Each scene shows the same named points in several views. A view is turned or mirrored, and shifted as a whole, has a little noise and may leave points out.
(in the rows, 128 means zero)

Scene 1
View 1
Taz: [167 119 124 179 103 128 154  87 131 127 117 145 113 143 120 133 149 137
 119 109  80 135  73  99 143 149 148 155  90 115 115 162 140 120 170  99
 125 121  98 191 134 114 105 144 131 148 108 163 143 141 151 135 162 123
 139 116 155 164 161  91 109]
lufa: [195  75 138 177  88 205 184  78 127 119 102 118 118 165 127 134 153  95
 135 106 121 140  83  74 117 146 136 136  58 121 122 140 126 112 131  86
 122 120  65 184 123 123 139 142 167 146 118 158 110 158 149 138 153 136
 132 144 145 139 168  74 114]
lifeg: [149  69 117 157 117 113 100 129 112 124  94  97 157  99 125 115 143 119
 166  87 116 144 139  78 162 123 172 107 110 138  99 156 122 103 122 140
  91 112  98 116  44  70 167 103 136  81 102 161 131 141  98 123  66 148
 112 125 150  78 156 135 112]
fugeg: [174 115 120 173 110 140 143  84 108 131 120 124 142 151 143 139 135 173
 132 100  70 143  52  86 151 139 157 164  89 130 128 181 113 106 165  86
 115 151 124 168 136  98 105 161 127 131  93 176 155 150 134 115 148 132
 120 133 162 161 172 117 145]
mal: [122  87 101 159 107  80 139 125 148 108  99 136  78  88  91  83 169  66
 115  95 119 125 154 118 166 154 140 125 113 115  74 135 149 140 148 151
 122  75  64 174  41 102 138  64 130 114 134 147 125 119 105 167 108 139
 129  86 128 129 142  99  83]
biba: [124 143  93 157 144  29 103 126 127 126 126 149 140  99 123 116 152 162
 114  93  53 127  93 115 160 146 172 148 153 137  93 187 137 130 185 133
 105 126 152 160  94  85 104 127  86 115  94 157 192 130 113 133 112 122
 126 105 163 130 143 130 120]
Buti: [169 110 107 152 134 120 158 113 132 143 123 135 151 133 155 147 148 143
 103 101  63 121  57 100  91 147 163 131 128 147 114 171 130 124 177 114
  98 168 149 202 146 103 109 154  96 146 100 132 193 159 152 134 142 112
 128 140 160 131 144 115 131]
mabem: [149  95 120 167 104  99 131 117 144 126 107 145 122 114 106 128 164  87
 131  93 109 139 131 101 139 149 161 111 116 119  94 142 161 127 146 131
 117  71  93 153  86  94 140 117 134 132 118 142 137 135 125 145 116 130
 143 103 146 120 149  89  72]
lom: [179 100 125 173 106 172 177  79 122 131 110 121 122 143 142 133 141 135
 125 109  87 134  53  93 121 145 139 155  75 130 122 165 106 117 161  88
 115 158  95 201 139 122 109 141 138 145 108 169 140 153 143 136 164 128
 120 140 149 156 169  98 147]
bekud: [172  74 133 167 102 114  99 130 133 133 105 122 183 127 112 155 151  99
 159  86 128 158 140  64 137 132 192  90 124 127 103 144 175 107 115 132
 101  65 104 101  74  70 170 139 142 118  97 134 134 148 122 119  87 135
 142 117 164  72 156 110  55]
nev: [160 107 105 159 126 124 177 106 147 127 117 148 107 117 133 115 161 114
  90 103  80 117  78 118 103 160 145 134 115 131  97 156 131 135 174 119
 112 143 109 218 129 123 110 126 108 149 118 135 168 147 145 157 152 118
 130 122 141 144 140  93 118]
dakid: [171  72 145 184  73 161 116  97 112 117  96 111 132 142  98 136 154 101
 181  97 137 162 132  60 174 133 160 125  75 108 117 141 141  91 112 104
 120  67  67 111  67  88 157 129 177 112 114 179  86 136 117 117 107 148
 135 113 153 115 180  94  85]
pevut: [187  99 118 170 111 156 183  92 141 132 115 142 132 148 135 144 154 123
 109 103  84 134  59  94  98 153 145 134  98 130 117 152 131 119 167  98
 118 143 114 210 156 124 111 151 124 163 113 143 156 159 158 144 167 114
 137 133 151 140 155  87 113]
domo: [169 131 119 175 112 136 164  82 123 132 129 146 131 151 141 142 145 167
 108 104  56 131  39  99 129 146 141 164 100 122 122 179 124 120 179  86
 121 154 129 197 161 115  89 166 118 154  95 166 161 150 158 132 174 117
 130 129 158 175 169  97 137]
bupo: [178 138 107 173 127 141 153  70  94 140 126 120 156 161 168 148 125 215
 127 102  41 134   8  82 135 138 150 182  91 140 136 207  90  99 183  72
 103 203 155 192 172 104  80 186 108 134  75 186 181 162 147 115 166 117
 110 157 168 174 172 128 185]
ref: [186  88 120 172 102 180 194  84 138 131 112 125 109 146 140 135 149 110
 115 113  95 134  63  90 101 147 133 139  82 135 117 148 121 120 156  98
 116 145  96 215 145 129 115 141 137 158 117 149 138 157 158 145 164 120
 131 142 140 148 159  81 124]
View 2
bekud: [122 142 102 127 147  24  74 204 133 181 103 125 152 142 124 101 152 166
 129 138 148 174 197 130 143 161 154  31  86 165 187  88 113 157 142 165
  81  85 150 177 125 120 139 169  86  97 120 112 165 163 135 101 127 123
  87 138 148  69 126 107 101]
pevut: [120 130 106 121 144 129 140 163 117 108 155 126  93 131 108 175 100 141
 100 123 159 112 155  92 143 107 137  59 154 123 157 133  90  55 155 166
 101  88 116 132 157 132 136 156 125 121 124 179 119 114 122 117 104 133
 129 148 113 141 152 103 111]
nev: [142 131  93 122 168 130 136 159 108 119 159 127 126 144 109 168 110 145
 111 131 145 127 146  71 141 102 151  62 130 110 139 124  97  71 156 164
 118  85 105 113 157 146 145 149 126 137 132 143 110 138 137 130 104 136
 112 166 117 133 151 145 117]
lifeg: [128 150 109 128 168  47  75 209 117 197 109 144 170 116 144  86 149 131
 133 134 116 169 184 135  96 146 178  80  71 154 162 113  99 198 160 148
  80  74 146 174 147 142 124 146 107 136 124 117 144 148 137  93 123 131
  93 149 113  80 114 162 135]
fugeg: [105 142 150 117 149 100 125 150 138 116 143 137 110 109 123 165  97 108
 112 134 127 113 165 132 104 130 159  84 130 137 140 144  59  97 174 167
  98  94 147 138 146 133 107 129 130 121 129 168 113  98 114  82  94 136
 114 120  96 145  97  95 145]
lom: [127 136 118 119 142 133 138 173 126 121 148 136 101 109 114 156 107 115
 108 107 148 111 159 105 109 100 155  79 154 129 141 152  81  79 159 161
  94  84 122 151 169 131 118 139 133 127 117 174 108 102 117 102  93 138
 137 142  92 141 133 115 133]
domo: [113 137 141 117 154 119 139 132 137  95 158 136 101 125 118 190  94 112
 105 129 143 105 153 111 125 116 143  76 148 121 136 148  60  55 171 175
 112  95 130 117 139 132 109 135 131 122 136 174 105  99 118  99  90 138
 112 123 103 156 117  84 130]
Taz: [143 129 116 107 151 113 125 159 145 121 140 135 120 133 112 167 111 123
 114 122 151 125 168  90 131 108 149  61 148 135 134 142  63  76 161 180
 115 100 122 125 142 130 120 140 131 119 121 156 111 127 125 115  90 137
 107 139 100 127 127  91 127]
lufa: [146 129  94 119 134 127 136 218 143 150 124 138  95 111 111 128 134 129
 112  84 168 123 182 103 111  96 151  53 177 171 162 145 101  95 141 168
  79  99 125 178 185 112 131 160 128  97  95 181 124 104 121 107  96 126
 148 153  94 109 151 102 116]
mal: [203 128  47 110 204  89  86 199 136 188 119 141 175 164 110 105 151 155
 139 120 144 184 170  57 130  92 170  70 109 133 130 108  85 145 152 161
 125  99 102 126 145 142 140 139 125 142 118  89 113 188 158 149 100 133
  72 191  92  67 143 178 126]
Buti: [ 91 145 133 136 146 110 130 131  89  97 168 116 121 128 120 186  95 141
  96 153 131 111 140 103 137 134 140  69 107  99 150 122  95  70 168 159
 104  69 131 117 139 146 145 148 111 140 147 159 118 118 120 101 117 133
 116 142 137 151 136 129 113]
bupo: [ 83 146 187 120 144 131 145 100 128  71 174 145 100 100 130 207  78  81
  98 144 117  88 141 137 100 125 156 106 135 113 118 170  39  60 192 165
 104  93 146 115 138 145  94 110 143 144 145 190  93  73 105  73  87 142
 122 100  94 186  83  87 154]
ref: [136 132 102 123 137 138 144 188 122 119 153 129  95 119 109 155 106 135
 106 106 163 117 160  87 126  95 147  64 163 131 151 145  97  63 153 165
  99  85 120 141 181 125 139 153 131 119 114 179 109 103 120 114  98 134
 144 155 108 138 155 116 116]
dakid: [154 129  94 111 146  63  82 234 171 191  89 147 132 120 116  88 157 138
 135  95 158 165 207 132 109 125 169  55 133 191 169 122  86 164 148 171
  77 105 141 191 148 111 110 152 120  83  95 141 146 134 130 102 105 131
 105 139  99  66 118  93 121]
biba: [118 141 131 118 188  71  87 108 116 126 149 129 177 157 131 164 112 136
 123 172 106 150 150 103 137 143 162  89  66 103 123 113  55 119 183 161
 137  93 139  95 100 155 112 124 120 162 158  99 115 159 138 110 110 140
  56 134 123 123  92 136 140]
View 3
Buti: [110 151 144 112 114 123  85 101 136  96 116 144 142 119 133 134 117 117
 148 112 127 122  95 168 118 139 132 150 123 100 162  99 108  95 151 139
 138 124 131 150 140  69 151  76 159 144  98 151 145 136 133 118 107 124
 163 113 101 110 136  76 192]
lifeg: [140 192 160  67 110 175 122 138  72 116 140 139  97 137 163 134 183  76
 167 114 162 126  56 138 107 135 118 159 101 157  80 108 139  89 159  81
 124 105 112  54 131 136 120 138 123 134 168 150 118 142 138 126 130  22
 141 160 134 150  84 119 138]
lom: [114 120 118 109 116 138  96 101 100 103 152 165 133 102 146 143 142  91
 136 134 161 158  99 180 128 134 153 139 111 106 204 123 124 132 139 153
 132 134 114 121 130  90 124 115 152 132  98 114 129 107 103 105 117 135
 142 117 107 164 113  88 165]
bekud: [155 163 167  69 120 167 105 129 115 148 112 131  85 126 158 150 163  91
 204 128 151 130  92 114 111 130 109 164  86 162  84 115  86  82 158  83
  89 131 100  42 150 135 129 109 129 126 191 153 127 167 136 126 136  54
 120 130 154 123 104 140  90]
ref: [130 123 116 112 120 122 103  94 120 116 148 168 130  97 145 143 128  93
 151 141 164 167 114 160 125 121 156 137 107  89 201 130 121 129 140 168
 113 135 113 136 132  85 122 107 136 125 103 120 141 106 104 103 120 140
 138 104 115 148 106  87 154]
mal: [149 203 156  93 139 139 146 145  90 122 160 136  94  95 154 107 160  83
 160 175 143 121 101 129  73 101 100 116 115 143 113 167 201 137 116 123
 104 102 132 114 156 157 156 129  70  81 174 167 143 112  94 132 152  66
 101 158 120 139  72 152 148]
mabem: [147 159 153 101 132 146 108 125 119 136 125 141 103 103 147 130 147  99
 180 154 139 132 114 135  99 124 108 140 106 135 133 133 113 112 137 108
  98 127 117  93 156 125 152  99 123 102 157 156 142 136 110 128 146 103
 111 131 133 127 107 138 126]
pevut: [125 124 127 115 125 127  94  93 137 116 132 162 134 101 141 143 125 103
 158 135 146 153 116 160 116 127 148 137 110  95 200 121 106 121 145 159
 117 136 118 141 142  81 137  89 143 128 106 127 145 120 107 112 117 148
 140 103 112 134 127  90 158]
bupo: [ 68 105 125 124  99 156  62 109  95  61 138 151 163 114 144 141 146 123
 109 112 140 132  89 234 146 172 166 158 125 109 228  72  71 103 155 115
 185 130 135 124 118  71 151  95 203 176  55 116 115 114 128 107  92 153
 171 123  92 164 155  61 208]
lufa: [145 110 109  98 123 144 101  95  97 124 158 173 113  97 157 154 147  68
 155 151 183 184 107 142 124 112 160 137  84 102 192 146 114 133 140 162
 100 149  94  89 130  99  98 124 137 110 125 105 131 102  93 105 127 123
 125 110 129 175  88 102 119]
dakid: [148 130 136  78 114 178 113 131  72 138 148 150  87 110 165 147 185  70
 181 156 179 156  93 138 120 126 133 144  75 160 141 140 103 115 147  97
  99 138  92  18 133 150 110 146 135 109 167 118 115 125 108 116 155  75
 101 139 151 184  85 145  88]
fugeg: [ 95 123 127 111 110 155  84 119  93  90 142 147 137 113 145 138 155 109
 134 129 148 136  93 201 132 156 152 148 114 129 197 102  88 112 148 111
 155 126 126 102 124  95 145 112 174 143  99 120 115 116 116 108 115 129
 143 128 113 164 131  89 174]
nev: [124 162 135 123 127 117 117 111 130 107 140 151 128 100 141 127 120 103
 150 140 133 137 111 155 104 123 127 129 122  98 172 131 145 121 129 155
 128 117 131 162 148  91 155  87 123 116 110 148 155 112 109 117 119 124
 136 114 104 120 111 106 180]
biba: [ 96 189 171 112 124 147  98 155 102  87 122 117 122 119 138 105 152 131
 146 142 110  74  84 186  91 154  94 143 141 153 132 103 125  95 139  74
 160  96 154 127 151 127 200  91 136 139 128 180 135 140 131 141 130  90
 139 162 109 115 138 120 202]
View 4
mabem: [ 82 177 129 125 167 133 116 161 121 132 101 128 140 104 140 124  94 109
 134 115 131 165 168 119 108 179 141 135 136 184 120 121 150  93 136 161
 139 115 141 124 111 114 141 137 108 117 115 128 156 141  85 101 141 101
 167 152  87 131 143 146 149]
fugeg: [138 132  82 124 137 100 107 144 131 170 149 112 145 162 177  93  74 114
 131 136  96 149 153 123 122 142 153 101 129 133 128 144  80  89 175 180
 139 109 134 122 117 129 142  93  98  88 107 156 154 109 119 106 147 141
 122 104 132 161 104 192 161]
mal: [ 50 133 137 148 193 121 105 161 140  68  60 132 148  88 146 153 118 138
 144 103 163 174 162 106 109 157 145 165 129 209 161 103 169 119 131 123
 117 101 119 135  99 143 117 124 108 140 107 153 140 150  52  76 183  91
 195 159 128 113 140 140 169]
Taz: [105 147  92 143 142  96 108 135 129 143 125 129 149 153 176 105  85  97
 129 119 115 143 145 124 106 161 142 142 142 163 134 134  93  84 157 174
 137  94 150 114 113 138 128 135 124  90 118 145 145 128 105 117 156 105
 142 115 122 144 124 170 159]
lufa: [111 162  87 125 184 100 140 151 113 134 128 150 146 170 190 100  87 133
 115 160 106 131 178  92 117 145 174 148 105 182 128 181 111  60 159 147
 157  80 156 131 117 146 130 150  97  89 177 149 159 123  85 129 111  86
 166 125 135 159 121 136 180]
bupo: [172 118  70 114 110  86  91 127 145 199 185 105 137 205 179  76  65 110
 134 150  89 133 132 132 127 135 129  80 133 103 127 150  41  80 198 204
 155 106 131 106 124 125 146  73 100  64  89 170 136 109 149 113 154 166
  93  79 143 181  95 215 151]
ref: [119 160  94 129 164  83 110 133 134 144 145 156 143 186 170  99  85 122
 134 149 124 117 145 100 113 144 135 157 114 174 139 166  89  61 170 158
 168  89 153 107 127 137 123 138 117  77 149 152 136 147 105 125 116 104
 144 117 137 172 132 153 173]
pevut: [116 165  98 123 158  90 102 139 133 152 151 149 139 179 157  97  87 107
 140 136 124 119 143 113 109 151 118 150 127 171 128 152  92  63 164 170
 173  97 151 101 127 124 132 134 124  79 128 145 134 157 114 129 121 114
 141 120 126 166 137 159 159]
lom: [127 137  84 131 157  85 110 139 127 149 145 131 148 182 182  91  84 130
 125 152 110 126 151 112 117 133 149 138 115 157 140 158  79  69 176 168
 153  89 141 114 118 142 127 120 106  83 137 154 136 127 110 117 137 120
 147 104 147 165 115 165 171]
nev: [ 97 147 119 137 163  89  83 131 153 130 132 149 137 161 141 114 100 113
 153 131 151 134 134 116 104 157 102 164 134 180 150 135 106  81 164 162
 161  96 137 101 123 130 118 119 130  96 106 151 118 169 107 105 148 118
 154 127 128 159 144 165 165]
dakid: [ 83 170 105 121 182 142 157 181 100 123  92 106 156 105 186 114  81 141
 103 138  93 178 208  98 128 159 217 105 111 178 110 151 167  93 140 137
 116 107 142 168 106 131 157 138  70 122 161 138 190  86  69  98 128  85
 179 148 110 120 119 125 168]
domo: [134 141  85 133 127  86  92 127 134 165 153 121 144 174 178  88  76  93
 136 130 108 126 136 130 117 154 125 128 146 139 138 139  57  72 175 194
 149  93 149 101 116 130 132 114 123  74 111 148 136 123 126 120 149 130
 120 102 128 163 120 194 157]
lifeg: [ 95 148 133  93 191 157 125 199 136 120 100 105 144 102 137 142  94 168
 128 139 121 196 196 105 146 145 180  74  89 175 125 143 189 121 146 135
 130 133 108 147 103 118 153  75  54 144  98 157 167 119  74  69 151 140
 190 155 124 133 119 144 165]
Buti: [133 157 118 110 150 103  75 141 149 175 160 129 131 169 125 106  92 113
 160 132 133 139 134 123 113 158  93 122 125 155 128 138 101  81 176 179
 179 125 132  89 130 100 135  96 115  87  80 159 122 171 122 108 138 148
 129 120 120 174 140 181 146]
biba: [110 138 126 119 139 129  80 154 149 150 115  90 143 107 136 131  89 114
 151  97 129 190 149 144 118 164 117  85 145 146 134  95 126 130 153 177
 126 135 113 114 105 110 155  70 104 119  50 154 141 130 106  74 192 164
 137 131 107 133 126 199 137]
View 5
pevut: [170 136 178 126 141 142 129 141 144 129 104  99 162 106 177 135 152 107
 116 120 146 108 126 135 147 112 141 123 129 113  98 105 106 130 108 158
 166 144 119 123 182  97 146 116 135 125 144 146 136 133 192 145 123 111
 167 132 144 105 144  91 133]
bupo: [157 138 188 122 140 193 173 170 150 207  78  32 131 105 190 169 189 159
 110 125 149  40 154 138 128 127 138 126 139  73  86  27  94 146 126 164
 158 129 112  98 191 132 167  99 155 123 177 140 159 149 161 157 100  58
 189 167 133  94 187 101 213]
fugeg: [144 120 176 133 143 167 158 148 156 188 110  51 129 110 170 162 171 151
 125 117 145  98 138 130 118 130 130 127 116  95 114  48  85 145 109 149
 154 135 101 102 173 119 155 110 139 108 145 147 146 154 154 142  96  87
 160 149 145 104 155 103 165]
mal: [146 129 162 136 153 109 147 131 106 149 136 173 153 140 125 123 167  85
 165 140 143 226 112  94  78 135 164 111  57 156 149 110  82 106 102 133
 110 127  77 110 128  50 120 126 104  84 100 170 128 119 127 108  96 163
  90  82 151 130  62 156 111]
dakid: [105  72 146 148 153 132 116  89 170 145 171 101 125 125 131 153 137 172
 152 105 128 194 113 124  95 133 122 150  83 114 189  86  72 156  68 116
 142 149  68 121 143 118 144 131  98  66 102 157 107 168 144 131  70 132
 107 122 171 109 103  98  63]
mabem: [146 117 152 140 153 132 140 131 132 144 141 110 145 112 113 130 151 101
 137 122 145 167  93 111  94 124 125 132  98 136 140 106 112 134  86 128
 127 159 105 110 155  79 124 140 112 107  99 153 125 134 163 125 109 134
 112 123 168 110 110 126  85]
Taz: [161 123 186 126 142 138 149 141 133 152 119  83 156 121 161 139 160 110
 138 123 150 139 118 113 126 139 142 111 103 115 109  71  91 124 107 145
 148 143 107 120 168  96 143 127 137 123 146 167 149 144 174 129 116 113
 168 139 149 110 136 106 137]
nev: [172 153 182 125 142 132 143 159 121 144  95 128 158 113 171 130 170  81
 127 136 151 133 125 124 131 112 156 110 108 134  93 111 107 117 119 161
 143 130 111 115 168  68 137 112 134 124 139 151 144 116 172 137 125 120
 142 115 145 109 122 127 149]
lifeg: [ 97 117 121 149 161 149 152 120 141 181 136 136 106 120 118 163 188 162
 143 128 125 167 127 124  46 105 128 169  92 128 169  99  94 158  90 129
 109 126  63  91 141 101 150 115  93  50  90 124 100 134 109 135  66 121
  58 105 165 109  86 151 106]
lom: [148 128 193 121 139 149 143 137 153 163 101  81 147 122 197 153 171 143
 132 117 146 114 151 136 138 124 158 112 112  92  99  68  72 134 122 157
 164 119  92 122 168 117 161 101 140 106 163 158 148 149 162 138 101  97
 168 139 135 106 141  96 174]
biba: [155 160 149 140 153 169 194 189  94 221 102  78 134 108 107 145 214  97
 140 147 160 123 108  93  57 138 136 126  86 129 105  55 114 121 120 143
  99 145 110  70 160  71 113 135 121 115 117 143 140 121 120 120 109 103
 112 140 142 111 124 172 171]
bekud: [118 109 109 163 164 147 136 118 146 151 151 106 124  98  92 149 160 140
 127 115 136 157  83 127  62 109 107 176 112 139 177 116 129 161  74 118
 112 170 104  95 157  91 133 143  87  84  66 127  89 137 151 137  85 118
  71 127 178 105 104 123  51]
domo: [170 139 195 124 137 152 154 164 143 169  98  56 153 108 175 153 167 121
 126 122 152  97 131 122 140 135 144 110 115  97  97  56  95 133 117 149
 158 136 115 115 178 106 150 116 143 132 162 161 154 141 177 137 123  87
 186 145 141 103 159  99 167]
Buti: [170 163 161 133 148 159 156 174 127 165  83  96 141  93 162 146 190 103
 108 132 149  78 128 137 116  98 137 137 139 119  84  99 125 135 120 164
 138 140 129  97 189  85 144 114 129 121 140 134 131 125 172 152 122  89
 141 136 142 102 149 125 164]
View 6
lufa: [114 102 127 117 110 156 149  89  98 117  73 145 139  86 102 122 157 104
 106 134 175 159  92 118 152 108  53 107 196 100 156 158 138  93 133 156
  90 109 144 132 182 101 114 155 145 160 103  88 118  99 135 135 117 152
 143 131 109 110 159  90 129]
Taz: [134 117 117 139 127 117 129  97 126 113 107 124 147  75  96  84 131 122
 135 140 160 143  90 107 160 114  60 108 133 129 135 146 137 101 132 163
  91  96 146 126 152  70 140 156 139 168 142 101 113 123 129 111 126 120
 134 129 118 134 147  69 134]
pevut: [139 125 126 130 131 122 132 112 102 126 124 117 140  69  72 105 132 102
 138 120 157 168  87 100 184 127  74 107 160 128 137 143 120  98 128 170
 106 113 143 141 153  64 147 149 135 143 111 124 130 105 117 140 117 156
 130 116 129 143 130  86 138]
nev: [132 113 116 151 139 116 127 140 108 147 131 109 125  79  84  96 107 101
 155 121 140 160  93  87 168 115  95 138 149 141 142 122 121 110 128 145
 112 105 132 140 148  82 146 129 127 142 121 139 130 108 117 142 119 181
 138 140 123 170 127  77 122]
bekud: [135  98 131 145 138 131 135  87 117 102 118 162 117 133 203 111 132 114
 132 123 107 118 163 116 122 120  95  98 154 131 133 165 133  90  40 111
  76 120  75 140 161 173  72 124 145 137  71 157  88 155 117 151 167 141
 123 125  92  70  99 106 140]
biba: [135 115 115 179 119  60  90 150 159 138 150 123  88 118 154  72  88 122
 191 113 111 117 118  78 131 130 124 117  79 169 107 116 115 132 107 105
 108 100 119 130 149 100 154 123 152 141 133 165 105 171  90 114 131 149
 129 128 132 149  85  60 135]
dakid: [119  77 127 128 103 145 141  69 130 103  66 168 120 124 190 120 155 130
 106 139 151 109 133 118 102 108  62 106 174 100 142 172 151  96  96 120
  68 111 110 125 191 164  81 149 154 174  99  93  90 135 132 118 151 126
 148 129  84  74 139  97 124]
lom: [120 115 133 120 100 118 119 111 115 126 100 136 113  84  83 102 135  95
 129 117 166 154  79 100 164 128  72 106 158 121 133 142 120 111 161 159
  99 110 161 139 172  73 151 157 149 158 122 101 130 111 116 124  95 154
 137 121 132 136 141  76 134]
mabem: [130  97 110 158 145 124 134 106 123 122 120 133 140 105 150  97 116 122
 147 138 123 124 132 105 134 108  88 121 141 134 132 146 140  99  75 123
  94 101  97 137 148 129 101 120 138 153 113 140 101 134 125 132 158 147
 135 135 101 119 120  88 124]
domo: [136 134 131 128 114  93 109 114 130 116 131 118 116  79  81  81 131 108
 151 121 166 156  77  90 176 137  72  99 114 136 119 142 115 111 156 171
 105 109 168 135 149  39 165 162 150 154 139 111 124 125 107 107 101 128
 121 110 136 144 129  64 141]
ref: [124 117 129 120 124 137 134 110  97 130 114 126 136  72  68 109 132  95
 126 124 166 169  82 104 180 119  70 114 177 122 144 145 121 100 147 169
 104 107 147 143 164  71 143 146 134 149 112 107 134  96 129 143 107 168
 134 123 126 141 145  87 133]
mal: [112  65  85 181 130 134 136 138 128 167  89 135 132 109 159 104  94 122
 166 144 124 101 125  92  85  81 108 175 150 126 165 122 159 120 102  81
 105  86  85 125 174 167 100  97 130 172 138 135  97 135 131 142 150 206
 168 173  86 159 139  77  92]
lifeg: [116  80 134 149  93 114 115 115 128 126  93 175  71 157 210 127 128 101
 136 103 122 108 139  99  83 126 108 121 159 121 125 148 121 123 105  89
  90 123  96 143 196 184  96 127 168 142  66 139  90 157  99 141 134 180
 140 134 100  92  95  96 123]
bupo: [139 151 164 114  76  64  77 114 137 106 133 135  79 100  83  88 142  97
 150  93 172 161  66  88 184 161  76  69 106 146  86 142  89 129 184 179
 106 123 194 139 162  29 199 175 176 138 120 112 134 137  85  96  76 118
 108  89 165 129 105  62 164]
fugeg: [132 127 140 125  92  97 103 110 136 108 117 141  96 102 116  93 136 108
 142 112 157 140  91  92 152 140  78  84 129 137 115 147 111 121 156 161
  95 111 165 133 166  72 158 167 163 157 120 104 116 134 101 102 102 125
 120 102 134 116 118  66 145]

In a view up to two points have been moved. Name them for each view, in the order of its rows, or write -.
view 1 -> mabem
view 2 -> bupo
view 3 -> -
view 4 -> biba
view 5 -> lom
view 6 -> Taz
